Each row is a point on a landscape with many valleys, with its height.
A ball rolls from a point to the lowest of its 2 nearest points, and stops where none of them is lower. Distance is the straight distance between rows; heights are no part of it.
k617 h=62.5: [ 81 110 165 128  76 134  91 122 110  93 180  92 157 145  87  57 166 125
 101 123 115 170 161  89 156 106  77 127 110 166 123 122 118 108 167  95
 138  83 182 168 140 114 200 172 132 140 136 135 145]
k753 h=7.5: [ 97 142  89 172 170 120 133 155 155 119 101  95 129 120 169  92 151 170
 106 187  81  91 124 133  93 183 122 100 104 101 125 100 157  95  77  70
 161 169 159 122 126 164 127 111 120 146 147 177 137]
k923 h=30.7: [107 102 164 127 141 125 125 172 177  87  86 181 152 202 134 176 103 124
 122 133 183 220 148 174 141 171 190  91 117 126 135 129  91 171 137 137
 100 148 155 169  99 133 130 118 100  84 153 106 116]
k361 h=42.1: [134 111 140 146 143 172 101 137 162 128  58 136 137 141 158 181 101 121
  98 127  77 146 141 133  87 107 151 124 150 140 134 120 103 108 129 115
 192 187  85 153 129 152 163 118 133 100 116 107 151]
k834 h=48.8: [ 81 205 137 115 157  91 166  90 122 174  93 107  78 110 188 105 160 165
 174 146  92 149 130 213 109 121 138 123 137 129 148  95 126 114  99 125
 185 111 115 181 103 102 156 135 145  96 121  88 133]
k179 h=63.9: [137  85 184 130  77 168  83 144  96  87 147  97 162 181  95 112 165 146
 107 133 112 147 184  67 135  71 103 119 124 182 128 144  92 100 172 113
 140 103 183 112 156 149 187 153 128 131 134 124 138]
k158 h=21.8: [123 103 149 105  96 163 145 124 112 131 126 128 114 116  87 156  92 100
 120 105 115 131 131 101 155 103 156 144 135 136 145  99 211 121 151 151
 113 142 106 131 161 158 139 142 101 121 118 107 126]
k765 h=45.5: [146 169 116 142 133 137 129 152 102 138 132 150 128 122 165 137 139 151
 163 144  79 113 165 159  88  96  97 150 181 105 128 145  81 114  73 105
 149 153 135  73 115 117 126 113 159 180 124  83 125]
k514 h=20.4: [160 178 107 127 101 146 106 133  72 156 160 132  83 125 156 120 151 147
 133 166 131  85 106 106  45 119 107  75 162 187 112 116  67  81 105 122
 118  64 131 102 154 101 125 144 179 145 113 142  80]
k305 h=44.9: [120  76 151 116  96 130 125 124  91 137 170  84 194 147  96 137 148 109
 113 106 109 142 165 108 177 101 106 160 134 123 156 204 170 169 176 140
 123 158 138 104  88  97 152 100  87 112 140  56 132]
k70 h=36.4: [124 111 142 153 111 121 147 149 118 128  78 132 105 171 171 162 129 128
 108 205 154 139 148 143 114 159 181  28 110 190 128 129 108 153 171 107
 132 104 122 171 137 141 142 116  98  68 125 114 121]
k299 h=60.0: [ 94 124 168 143 137 146 130 136  90 106 148 125 116 135 124 144 177 162
 138 117 103 118 151 143 136 109  96 140 136 149 114 104 139 139  71 129
 193 133 173 102 173 150 173 152 129 189 164 112 166]
k39 h=57.9: [146 128 107 138  84 119 110 106 107 134 147 155  68 133  66 126 122 101
 179 125 171 133 148 117 103  54 101 156 157 133 141 124  93 152 160 154
  96  72 128  67 111 129 136 122 163 147 124 120 134]
k577 h=42.4: [166 146  88 145 133  97 144  90 134 182 135  87 134  82 126 101 116  86
 124 109 118  98  93 125 128 136 133 146 159  79 114 115 171 120 135 122
  95 135  64 125 113  96  65  99 141 127 147 129 137]
k119 h=58.2: [108 117 159 113 134 133 121  94 124 146 167  96  94  96  97 130 201 110
 131 125 173 117 123  86 173 148 108 120 107 130  63 112 189 160 152 152
 132  85  76 101 192  95 127 131 120 168 164 158 151]
k59 h=64.0: [126  98 129 170 123 131 109 131 177 104 152  81 103 112 118 119 165 144
 121 162 146 106 136  78 158 110  82  93  92 158  73 135 113 159 126 136
 113 150 155 136 123  86 155 151 131 164 152 211 114]
k998 h=32.4: [ 91 140 118 120  88 138  91  89 128  83 175 123 123 123  98 103 126 101
 117  62 104 142  69 100 114  71  91 179 117 165 145 125  85 123  83 124
 123 146 167 195  93 121 164 186 163 135  90 154 115]
k232 h=64.8: [138  77 149 153 130  99  72 103  97 109 156  69 161 157  92  58 166 139
 129 159 172 138 134 119 126 159  98 118 114 128 162 122 137 121 201  98
 149  30 150  83 129 136 110 100 140  81 132 171 140]
k677 h=13.4: [165 126 186 130 122 145  95  73  94 125 179  89 181 147 127  94 136 147
 132 111 111  93  73 136 110 108  99 163 157 110 143  56 140  81 117 114
 175  79 121  93 186 160  68 134 166 118 130 153 117]
k647 h=39.7: [197 130  75 142 127 118 135  86 144 165 160 122 171 115 133  95  70  83
 109  95 112  88 107 148 100 103 122 169 184 101 137 164 111  90 133 126
 125 130  75 138 111 119  74 102 166 133 152 116 127]
k747 h=29.4: [ 85 137 168 122 109 135 111 107 129  97 113 130 121 143 129 125 113 151
 119  78  99 172 102 121 104  58 111 171 129 148 142  78 103 100 120 144
 148 126 184 162 113 142 147 188 145 105  85 157  86]
k54 h=68.6: [142 123 150  51  78 133 111 161  58 120 125 137 144 149 151 178 131 151
 170 159 146  84  96  62 114 179 167  67 120 151 149 168  98 156 161 141
  71 144 135  98 130 126 103 101  94 108  42  90  99]
k364 h=53.7: [137 134  78 148 163 139 134 134 153 130  74 182  86 111 101 145  86  84
 135  76 117 181 157 169 135 132 137 152 151  89 150 136 129 166 108 141
  93 158  78 120  93 122 148 122 139 151 155  97 174]
k372 h=29.6: [172 100 111 115 110 123 111 110 131 104 163 131 190 165 168 119 128 101
  99  67 102  98 112 102 128  82 111 129 111 179 110 186  74 144 102 128
 135 169 132 175 100 127 125 132 146 138 117 148 130]
k518 h=25.6: [145 105 123 146 157 165  89 175 127 133  88 127 117 126 170 177 166 125
 105 158 137 141 150 124  98 197 118  50 144 137  73 157 100 156 156 114
 124 152  99  94 119 105  99 103 136  97 140 151 111]
k966 h=49.2: [107 174 112 119 186 135 145 144 110 146 122 144 170 115 178  80 154 156
  99 109  76 145 139 178 141 156  57 135 169  76 127 154 128  90  80 101
 157 128 124 108 142 140 115 136 136 153 131 117 128]
k928 h=56.9: [102 137 140 131 140 107 135  83 149 149 170  99  95  81  72 107 150 129
 163 133 166 106 103 129 171 145 138 163 129  72  94  91 193 143 127 138
 122  92  72  73 180  95  96 134 115 172 163 117 155]
k908 h=19.4: [138 120  83 168  85 158 105 165  90 132 117 126 117 120 146 167 121 151
 108 143 125  90 108  87  72 162 167  77 146 179 132 131 109 143  94 109
 116 146 161 121 126 122 152 146 131 147 145 116  95]
k732 h=36.7: [156 123  88  91 143 153 108  97  98 139 116 123 147 126 132  96 106  82
 100  98  88 151 106 120 162 156 114 154  98 149 177 165 145 102 152 110
 106  96  63 166 101 156 118 124 126  70  85 143 136]
k121 h=17.7: [ 90 152 158  83 112 146 156 167 119 127 105 180 102 116 118 156 131 127
 156 130 103 136 182 125 171  92 144 147 129 124 128 144 117 128 129 140
 108 158 135 112 127 128 162 145 101 177 119  61 131]
k937 h=34.5: [110 121 112  71  82 129 134 109  79 107 128 142 143 137 145 154 126  89
 123  62 104 107  97  93 111 142 186 103 143 193 142 171  90 175  89 123
 125 169 143 221 122 123 124 138 118 129 103  84 135]
k978 h=65.4: [169  98 139 141  98 147 114 178  64  78 132  77 179 155 107 106 145 154
  88 153 123 148 171  94 132 141 104  89 138 148 158 150 147  93 172 101
 127  95 189  92 141 177 152 139 106 109 141 136  89]
k336 h=66.6: [176  83 161 135  89 139 120 192  67  71  97 133 164 173 123 135 138 159
 120 127 129 130 152  86 146 178 144  75 114 120 150 118 115 127 158 111
  90 129 192  50 135 178 123 133 119 128 131 172 111]
k318 h=13.8: [ 92 136  91 125 117 167 135 148 135 156 158 100 112 100 104 179 124 154
 137 211 118  83 139  68 133 131 129 100 105 181 112 166 131 136  94 148
 103 164 106 141 134  89 167 138  82 168 133  99 126]
k813 h=33.5: [169 120 115 132 126 136 134 122 112 118 102 167 115 208 155 129  90 126
 107 191 163 124 135 138  98 152 169  62  84 198 175 148  91 127 134 123
 122  82 119 170 161 188 155 114 116 104 101 152 152]
k943 h=24.0: [142  96 156 104 102 181 149 103 131 131 192 112 148 129  88 163 112  97
 126 131 125  91 151  93 166  59 115 158 115 142 105 156 177 113 130 163
 127 158 102 112 160 145 154 120  98 150 153  79 140]
k984 h=19.5: [ 75 165 173  67  83 125 162 125  95 136  89 182  53  97 106 130 135  75
 192  92 108 146 152 107 144 114 175 137 143 134 116 124  97 138 120 125
  77 134 139 156 130 114 119 150 117 152  86  86 123]
k676 h=15.1: [119 125 119 134 144  83 192 144 195 118 109 182 122 136  97 171  65 140
 168 127 166 143 106 135 159 128 204 170  69  82 168 131 173 181 129 164
  83 171 166 118 105 167 138  95  94 135 134 154 169]
k952 h=10.2: [119 159 123 134 109 159 115 119  95 159 196  90 124  92 103 101 167 110
 116 138 111  97 132 105 123 145  94 117 159 138 115 130 158  95 120  99
 135  85 118 107 172 107 140 139 131 187 176 103 123]
k142 h=47.4: [150 169 139 128 172 136 158 119 113 146 145 127 152 109 167 117 160 151
 132 137  81  76 136 164 105  96  71 164 174  83 117 121 154  87  68 132
 178 151  99  78 154 145 106 106 145 169 141 108 122]
k185 h=19.6: [145 129 156 126  96 128 177 148 107 116  83 145 133 117 130 181  77 140
 113 136 116 134 135 149 124 107 172 139 144 121 190  86 178 124 163 164
 117 156 138 105 133 171 122 105 100 102 120 111 104]
k837 h=17.2: [119 155 137 107 110  98 199 171 173 128 123 177 147 112 142 170  81 133
 142 146 129 141 124 137 121 115 202 140 109 108 167 131 144 127 142 152
  87 161 182 129 115 159 126 108  84 127 116 108  99]
k752 h=43.1: [166 103 102 107 143 124 128  96  80 156 167  96 174 152 127 106 162  98
 114  98 100 132 167 145 171  99  70 149 102 163 167 228 153 160 151 150
 141 120 104 110  98 126 161  86 114  99 117  98 160]
k181 h=16.1: [ 90 145 110 115 134 129 154 162 162 162 126 131  89  82 106 136 134 129
 151 176 117 114 171  86 183  99 132 148 107 106  95 164 135 132 135 128
  97 170 105 138 120 104 143 126  83 158 113  77 131]
k271 h=55.3: [148 112 168 156  99  92 185  86 145 141 154  94  98 102  90 152 168 128
 177 110 154  67 115 133 153  48 137 155 112 123  86  90 171 158 118 164
 131 161 158 101 111 108 112 110 136 159 173 123 136]
k519 h=59.3: [115 129 129 115 116 122 115 110 129 149 151 133  88 137  79  95 123 104
 166 163 158 141 182 117 152  70 117 156 117 135 130 136 116 121 185 126
 116  59 115 108 151 138 144 127 124 147 113 112 169]
k200 h=25.7: [141 152 114 122 102 133  75 128 104 121 155 156  99 141 145 125 124 154
 147 154 167 101  72  92  56 135 118 102 119 173 111 108  30 108 125 130
 110  64 138 134 133  96 120 137 185 105  56 170 109]
k796 h=34.1: [100 146 123 106  71 120 111 131  75 114  86 137 128 147 153 109 117 109
 141 106  84 152 119 135 111 169 177 106 141 133 163 125  80 138 147  66
 103 103 144 191 109 131 111 151 115 111  95  79 135]
k757 h=59.5: [139 104 165 140 111  84 136  81 115 120 154  86 104 144  79 140 129 161
 155 117 180 122  84 135 133  77 121 161 113 132 164  47 186 126 159 171
 133  84 173  87 125 140  96 132 144  86 129 177 109]
k334 h=56.4: [112 115 140 150 165 111 145 124 113 114 140 122 131 156 153  94 164 134
 103 165 144 120 160 190 129 172 132  74 127 154 141 128 161 137 131 117
 187  83 165 135 165 168 141 114 111 142 187 122 184]
k252 h=36.5: [112 126 128  84  88 138  93 105  64 113 119 157  79 161 132 131 129  85
 155 100 123 126 109  89  91 122 177 101 145 208 138 154  53 164 140 106
 114  94 127 192 125 110 119 129 128 117  80 105 155]
k189 h=27.8: [138 122 128 127 163 131 135 183 142 103  54 129 111 138 176 182 148 147
 148 173 162 180 159 133 123 157 134  85 109 135 103 128 105 164 154 141
 105 169 109 104  90 102 124 111 110  53  84 139  72]
k797 h=48.9: [156 162 165 109  83  99 169 101  63 156 119 112 110 115 162 109 160 122
 169 131  94 105 150 174 133  84 109 142 169 126 126  88 150 113 159 119
 139 107 116  98 138 140  89  98 151 124 131  98 140]
k466 h=38.7: [145 128 138 106 183 150 134 135 102 143  97 147 130 123 140  98 151  84
  86  99  99 183 155 143 189 162 100 127 119 104 166 146 163 130 164 124
 118  87  69 119 148 146 162 134 104 103 121 144 141]
k356 h=38.3: [132 106 140 111 159  87 147 128 179 115  97 136 158 164 181 161 118 158
 125 115 138 129 118 138 127  85 133 147  99 126 120 144  90 141 114 162
 160 185 138 155  91 113 128 113 131  81  94 155 118]
k440 h=15.4: [127 114  66 169 208 123 115 144 150 118 153 132 143 136 114 113 125 152
  83 115 142 105 106 136 137 191 112 121  73 124 150 176 167 171  76 123
 146 134 146 142 145 148 141 131 106 176 162 176 175]
k602 h=21.3: [ 84 171 125  86 111 103 156 134 123 130 109 163  94  96 159 105 142 118
 153  77  90 127 123 106 169 121 140 129 113 126  94 129  99 131 100  97
  85 145 128 196 119 114 129 154 124 155 103 131 126]
k183 h=59.4: [ 97 103 164 127  99 145 124 142  75 124 116  80  92  65  71 148 201 125
 154 115 128 134 101  59 174 173 115 128 126 104  77  89 216 157 139 149
 103 107 118 102 158 109 144 165 107 155 166 149 100]
k78 h=60.4: [ 97 110 158 122 149 156  94 155 111 103 121 115  97 106 121 157 186 175
 152 139 119 125 114  62 144 178 100 133  92 106  73 111 154 148 100 129
 133 138 104  89 168 129 123 157 129 181 139 183 112]
k674 h=11.6: [141 114 162 111 148  99 138 102 166 147 131  98 155 119 141  89 142 135
 113 119 131 125 116 142 178  91  83 143 107 108  97  99 152  86 155 147
 146 115 122 128 137 137  88 133 139  82 107 183  89]
k117 h=26.6: [137 143 180  94  86 160 115 132 114 108 114 124 160 150 133 141 113 167
 125 115  76 124 121  97 122  68 124 166 126 119 127  85 116  77 124 122
 143 159 163 110 139 160 112 154 127 120  85 127  91]
k945 h=23.2: [ 81 165 125  59 139  79 169 125 153 112 140 165 167 120 151  92 113 117
 121  78 113 134 105 133 177 127 118 147 112 128 110 169  86  95 125 105
 126 135 132 231 123 111 114 146 113 117 104 110 122]
k199 h=16.9: [153 125 204 109 134 103 147 117 136 133 175 110 197 133 140 107 136 167
 139  99 116 101 101 145 153  89  79 164 159  73 103  86 127  86 113 130
 147 128 130  84 161 122  57 133 161 123 141 142  96]
k362 h=12.9: [114 101 124 140 164  57 153 135 214 135 120 139 155 147  94 131  75 153
 135 107 166 136 102 121 175 132 153 161  71  62 125 129 157 131 139 131
 109 174 135 157 121 141  93  94  94 115 146 163 177]
k23 h=32.3: [134 145 129 129 158 146 108 139 182 112 105 202 159 186 149 131  54 133
 112 122 168 209 145 194 108 166 161  99 158 118 142 126  82 121 135 134
 125 126 107 175 116 140 122 131 139  79 135 108 112]
k246 h=61.3: [ 98 104 132 147 136 136 122 157 154 116 126 117 128  88 118 163 138 164
 114  93 139 113  82  58 145 162 125 124 111  93  70 108 152 139  91 142
  98 179 106 126 139  95 123 165 118 143 142 169  80]
k289 h=46.2: [ 94  92 135 108 116 174 103 109 127 145 185 108 174 133  80 118 136  60
  83  80 121 153 168  83 169 113 101 147 125 148 113 196 179 161 168 157
 126 110  94 148 132  72 191 131 108 127 135  90 131]
k785 h=54.5: [116 102 106 142 167 137 107 133 128 136  95 145 101  99  67 164 116 118
 158  75 153 145 112 128 141 170 148 172 130  53 126 143 160 209 114 144
 100 165  49  74 107 103 117 111 130 180 144  90 193]
k955 h=25.9: [121 202  83  88 131  83 194 108 133 134 131 161 160 114 186  80 110 158
 136  93  98 121  97 171 133 120 104 163 123 124 153 141  79  75  80 124
 156 116 148 208 104 121 142 161 145 121 113 116 105]
k761 h=51.9: [ 70 204  89 134 172 143 163 163 166 136  79 177  66  89 153 170  98 160
 148 121 148 166 127 143  99 160 158 116 143 116 100  94 132 123  59 153
 130 185 104 173 128 100 173 155 127 131 122  94 108]
k580 h=55.5: [105 127 114 147 160 109 110  91 153 147 127 121  93 110  64 119 121 132
 181 101 143 155 121 146 140 108 113 201 146  51 126 102 160 172 120 136
 135 125  73  68 126  92 114 119 147 154 136 111 178]
k262 h=23.7: [143 136 165 115  90 152 149 172 137 115 113 135 134 149 139 177 106 172
 130 193 132 109 159  98 110  87 149 116 122 152 114 117 111  88 154 146
 135 151 175  87 155 146 140 140 106 123  96 125  77]
k748 h=21.9: [125 103 103 194 130 120 113 115 135 140 166 108 121 117  91 138 146 131
 112 109 165  96 116 148 107 160 157 117 147 118 112 143 153 177  91 142
 148 118 139 116 135 101 129 134 140 187 216  97 174]
k243 h=14.7: [139 180 102 145 109 157 105 152 105 143 139 109 108  97 123 102 131 127
  93 183 114 108 138 126  84 158 116  87 165 144 120 102 128  48 132  91
 123  74 139  99 158 141 121 145 145 159 143 127  89]
k762 h=11.8: [146 130  57 151 209 133 148 167 126 125 133 152 159 149 184  92 141 165
  94 158 115  71 125 162 102 190 109  99  99 113 137 164 157 134  63 101
 141 150 169 100 115 169 128  99 120 162 143 157 147]
k733 h=67.6: [168  93 147 103  99 118 128 177  81 111  85 143 164 155 199 156 141 152
 138 119 135 116 118  98 148 184 156  73 106 127 130 139  99 165 140 122
  78 163 161  87 105 133 106 109 118 101  87 148 106]
k233 h=57.3: [138  95 202 137 106  86 157  95 155 123 183 127 134 147  83 158 116 150
 171 112 193  91  91 141 151  67 144 177 125 100 120  69 160 162 146 178
 122 114 151  67 140 136  78 117 146 137 156 146 147]
k562 h=29.5: [109 150 140 130 171 136 132 178 155  95  74 159 110 155 126 195 123 168
 157 151 186 234 158 188 138 173 156 118 128 109 146 134 125 194 138 170
 114 163 112 129  74 101 131 112  91  88 123  89  80]
k586 h=26.5: [151  98 143 110 116 167 142 114 132 135 191  91 184 148 149 179 127 128
 124 120 108  79 118  88 125  52 101 145 111 160 106 192 112 119 101 158
 134 187 123 142 124 116 136 123 110 121 127  89  94]
k261 h=51.8: [119 160  59 157 198 133  92 167 171 145 118 170 149 120 155 120  81 155
  93 159 126 132 126 164  73 215 123 109 156  87 136 178  90 106  87 106
 149 131  96 128 133 124 109 102 139 134 141 128 122]
k960 h=53.4: [114 131  71 169 173 122  90 161 129 139 145 118 139 120 115  94 110 150
  90 187 137 145 129 158 109 224 127 102 132 105 168 167 122 119 137  93
 148  78 132 135 125 133 125 131 105 135 145 134 132]
k700 h=52.8: [120 178  70 122 147 139 148 143 173 149  90 199  82 106 148 143  64 105
 136 101 123 140 140 137 103 129 158 142 154 118 116 129 100 113  86 133
 103 154  87 155 132 131 149 136 143 145 122 101 136]
k495 h=62.2: [128 101 152 143  93  75 115  93 108 112 163  83 134 146  69  93 112 148
 131 158 183 124  84 139 142 161 129 119  90 128 173  72 161  94 190 121
 110  51 170 132 129 159  90 127 132  54 112 165 112]
k699 h=51.4: [159 125 161 127 101 117 166 105 147 151  94 132  97 102 130 125 114  77
 129 151 142 131 172 170 135  83 150 120 179 124 116  79 165 105 190 146
 119 107  97 109 137 123 101 104 139 100 141 107 125]
k750 h=5.9: [141 103 135 138 141 147  78  88 100 140 170  84 167 139 115 129 135 151
 107 109 110 120  79 118 114 148  99 162 126 121 147 124 149 136 119 119
 162 107  87 109 145 130 100 138 135 105 123 133 132]
k961 h=50.8: [ 54 218 112 113 180 112 150 110 124 162 103 145  71  95 162 146 129 178
 141  98 125 162 100 183 115 167 139 129 169 106 129 104 140 132  78 138
 160 122  77 186 133  89 146 152 131 114 127  69 152]
k281 h=5.5: [107 165 113 102 127 141 108  96 123 181 161 120 106  86 130  71 219  76
  90 130 102  91 143 116 104 171  92  98 125 123  91 129 168 133 118  66
 132 113 107 146 166  80 144 133 133 200 193 156 163]
k660 h=36.9: [164  75 103 140 109 112  87  91 130 139 135 105 183 135 115 111  77  79
 114  99 121 111  88 112  94 128 148 161 164 105 145 153 101 122 171 100
 109 134  93 152  80 104  45  90 147  84 117 115 134]
k62 h=53.3: [155 127 151 138 109 100 177 102 179 159 145 118  91  85  94 123 131  88
 163 151 172 115 168 155 156  39 120 155 149 106  82  90 154 112 169 159
 105 113 130  66 123  98 107 118 151 144 158 121 119]
k195 h=34.2: [150 130  99  96  91 128 114 108  99 116 135 117 178 131 125  93  99  84
 122  96  72 146 121 121 130 104 107 180 152 132 166 156  86  87 148  95
 106 126 133 158  78 117  95 138 142 101  86 108 113]
k777 h=16.7: [125  80 125 152 166  92  96  81 202 142 129  62 142 138  98 127 100 143
 131 122 145 114  89 113 143 103 134 163  74 102 133 142 164 149 152 146
 158 159  81 154 108 125 114  94 107 100 117 157 160]
k538 h=36.6: [102 126 127 138 128 124 115 156 161 120 101 159 134 145 173 121  94 144
  90 194 164 148 111 147 113 193 164  40 110 157 113 114  55 112 152 105
 119  82 142 199 144 120 133 153 123  76 101 144  97]
k83 h=47.3: [107 108  99 126 151 193  78 140 133 142 163 118 128 114  74 162 127  99
  79 118 125 152 126  83 131 154 122 149 133 125 128 181 162 147 138 141
 145 107  67 133 149  95 184 155  94 154 156  94 125]
k494 h=22.6: [144 101 124 181 103 152 112 163 113 122  84 109  83 107 124 173 131 131
 117 177 138 123 154 124  89 170 162  71 162 140 107  96 136 130 145 121
 131 129 138  98 135 123 126 110 138 138 168 138 125]
k721 h=56.3: [180 125 105 165  68 123 151 108 125 126 125 169  80 113  96 156  99  71
 166 113 195 122 157 177  75  65 138 125 183 145 138 109  91 162 140 167
  87 116 165  87  90 113 118 103 182 142 153 120 117]
k442 h=29.3: [124 176  68 134 133  88 148 104 129 139 109 135 118 115 135  68  97 124
 148 134  95 158 102 176 123 150 122 162 101 108 169 123  89  97 122  84
 114  84 121 194  85 141 118 149 138 100 102 140 123]
k893 h=54.8: [177 140 100 133  89 140 151 135 175 127 102 197  68 122 129 147  83  91
 183 151 185 136 162 150  91  71 154 134 143 135  99  86  87 126 122 155
  97 154 143  85 100 130 119 113 179 130 112 163 130]
k11 h=61.2: [ 76 114 146 143 125 132 102 121 132 110 183 118 145 143 112  88 149 156
 110  93 110 152 141 131 154  94  91 160 124 140 140 131 114 139 106 106
 182 103 174 150 151 132 192 171 140 176 154 118 172]
k848 h=6.7: [111 104 162 126 209 130 135 118 177 121 100 113 144 108 137  85 169 124
 109 148 123 159 161 157 170 142  79 152 121  79  91  87 186 107 136 141
 163 134 100  76 160 152 106 118 125 110 136 185 128]
k102 h=30.0: [156 133 118 116 134 140  69 136 110 129 122 155 118 185 158 129 103 153
 137 181 146 110 114 125  79 157 141  90 113 181 142 152  44 121 142 111
 155  74 107 143 152 142 111 110 149 103  76 153 157]
k476 h=58.4: [102 141 119 174 150 122 158  95 102 127 155 122 101 135 133 116 161 148
 125 140 119  72 145 184 119 126 140 135 125 161 167 120 184 152  67 118
 211 128 171 141 151 159 183 117 116 181 188  92 201]
k26 h=40.4: [113 110 147 158 164 121 123 143 219 116  69 124 152 146 164 181  96 148
 103 118 112 129 143 120  90  73 127 122 134 135  99 123  92  89 104 143
 184 236 131 181 109 128 169 118 126 107 142 139 110]
k591 h=34.3: [144 165 113 104 158 126 123 169 169 133 128 205 159 145 185 126  72 146
 128 170 193 154 143 178 117 199 155  65 157 121  92 141  57  94 129 131
 110 100 105 154 148 105  96 122 141 100 106 122 117]
k317 h=35.2: [133 144 127 110 117 140 120  79 120 132 189 134 130 135 110 112 126 127
 150  51 114 127  88 115 136  38  70 214 134 114 128 125 114 129  74 147
 137 120 131 133 117 128 130 169 155 154 115 131 130]
k224 h=40.7: [150 101 125 115 163 151 105 107  82 118 133 115 138 167 118  82 186  90
 115 112  97 154 172 118 170 137  83 139  77 157 186 179 168 146 150 125
 146  92 100 104 140 180 191  95 120 112 123 157 183]
k958 h=34.4: [159 108 157  93 103 114 159 148 153 113 122 181 159 138 122 174  97  56
 120  68 133 131 122 115 117  89 188 125 134 165 166 172  85 169 128 171
 102 181 191 153  98 143 128 120 110 121 114 127 111]
k659 h=32.5: [171 111 116  96  75 142 152 125 105 120 135 150 184 133 164 170 117  67
 102  59 107  76 104 100 100  92 165 115 163 180 136 174  95 150  91 155
 118 196 163 160 100 131 128 124 134 137 117  90  91]
k460 h=18.5: [149 119 101 154 165 110 158 135 101 120 139 143 119 122 107 139 138 130
 107  91 166 115 128 166 167 160 126 116 109 117 148 169 187 193  98 160
 135 126 136  94 149 141 141 126 116 170 179 120 175]
k249 h=53.2: [168 147 119 137 156 141 158 120 161 133  65 153  76 119 138 129  87  96
 145 144 148 169 172 184 117  89 123 141 133 126 134  80 137 111 140 154
 126 130  91 113 123 158 127 109 155  95 123 151 133]
k462 h=62.6: [112 117 115 178 127 116 104 148 163  95 136  87 103 100 122 144 151 179
 137 137 137 101  79  79 122 143 105 117  94 108  85  89 110 149  87 123
 104 161 164 108  97  80 139 165 163 154 120 216  73]
k234 h=54.9: [108 114  98 161 170 149 100 168  74  91 124 142 113 158 128 108 155 145
 104 164 133 161 147 166  91 227 125  66 137 138 167 143 140 149 123  99
 152  56 168 129 152 159 150 122 111 155 189 138 163]
k367 h=46.3: [103 163 143 141 112  94 148 101 106 167 115 101  86 104 156  91 168 126
 161 145 100 120 157 175 118 121 148 131 147 125 134  99 152 141 129 101
 172 105 122 136 122 104 154 106 144 138 147  79 182]
k936 h=31.9: [108 158 102 122 100  88 129 132 139 113  96 134 149 106 125  66 112  77
 121 114  68 182 125 134 127 138 135 145 132  98 134 123  64  85 160  55
  88 125 142 206  76 116  98 147 152 111 102 112 122]
k899 h=43.9: [122 153 136 139 144 149 112 156  93 131  71 136 107 134 176 158 145 146
 136 144  78 147 169 166  99 152 133 105 152 137 137 129  93 134 105  98
 160 161 114 120 120 132 150 116 135 130 127  83 143]
k689 h=45.0: [141 141  80 142 102 117 108 115 116 161 157 124 109  92 114  89 112  86
 107 119 135  96 101 120 129 177 143 112 121 130 121 123 129 108 135  88
  84  90 103 156 119 117  87 133 146 137 141 141 148]
k231 h=3.0: [ 80 126 144 138 181 130 132 139 135 107 108 102 131 115 157  76 204 149
 108 149  82 136 152 142 166 178 101 119 103  88 103 105 189 130 121  84
 169 142 140 106 146 155 137 121 104 151 156 159 166]
k148 h=36.1: [172 112 145  61 131  97 183 144 172 104 127 159 174 146 175 168 132 109
 150  87 127 128  89  96 137  85 167 156 109 144 140 167  98 158 135 181
 103 206 189 136  69 150 129  97 109 110  74 166 113]
k156 h=16.4: [131  96 192 138  80 121 109 115 160 112 114  93 128 118 119 104 140 112
 114 106 120 125 109  98 160  90 127 120 126 112  72  56 135  86 167 107
 107 118 134 130 137 122  76 148 142 103 111 187  98]
k564 h=19.7: [123  99 106 152 132 119 106  66 176 132 174  96 122 129  77 124  76 127
 106 105 181  95  46 119 140 129 138 151  84 127 131 118 177 138 110 159
 133 120 102 165 126 130 115 139 128 104 127 171 141]
k167 h=60.6: [145 133 171 101 114 137 153 106 129 136 100 119  85 129  89 110 139  99
 171 175 120 139 186 115 180  52 112 183  90 128 135  86 167  96 180 138
 139 111 104  74 166 180 142 107 113 127  95 124 164]
k380 h=13.3: [153  89 107 164 159 129 109  78 127 155 136  84 119 124 110 149 107 131
  89 136 173 110  80 145  96 145 136 117 141 154 149 116 181 129 153 172
 157  88  92 120 135 134 112 122 133  80 140 155  97]
k103 h=20.5: [131 103 168 136  74 136 136 138 146 127 120  78 148 120 118 137 131 123
 102 169 121 121 138  94 129  72 141 105 140 148  98 105 130  75 186 126
  96 142 179 123 110 125 101 141 110  90 110 142  54]
k741 h=50.5: [123 172 102 132 208 137 124 173 177 123 100 149 156 130 172  99 108 167
 138 166 115 171 163 180 111 178  83 125 149  63 119 139 109  77  82 112
 144 163 122  99 114 130  99 122 140 112 112 148 104]
k245 h=16.6: [131 132  80 125  96 150 114 184  80 129 156 107 141 111 123 157 135 174
 144 187 141  87  96  62 108 187 141 101 119 147 130 165 108 145 101 132
  80 143 151  91 127  99 141 143  98 164 109 101  72]

For each start below, name the point where the ball stops.
k334 -> k659
k252 -> k318
k289 -> k318

Call two points neighbours if one is among the 2 nearest of the other. Go from one point of each pair to the other, from neighbour to neighbour, staying as low as possible. Name the highest point that can't be avoided.
k659 / k318 -> k252
k750 / k674 -> k199
k231 / k362 -> k564
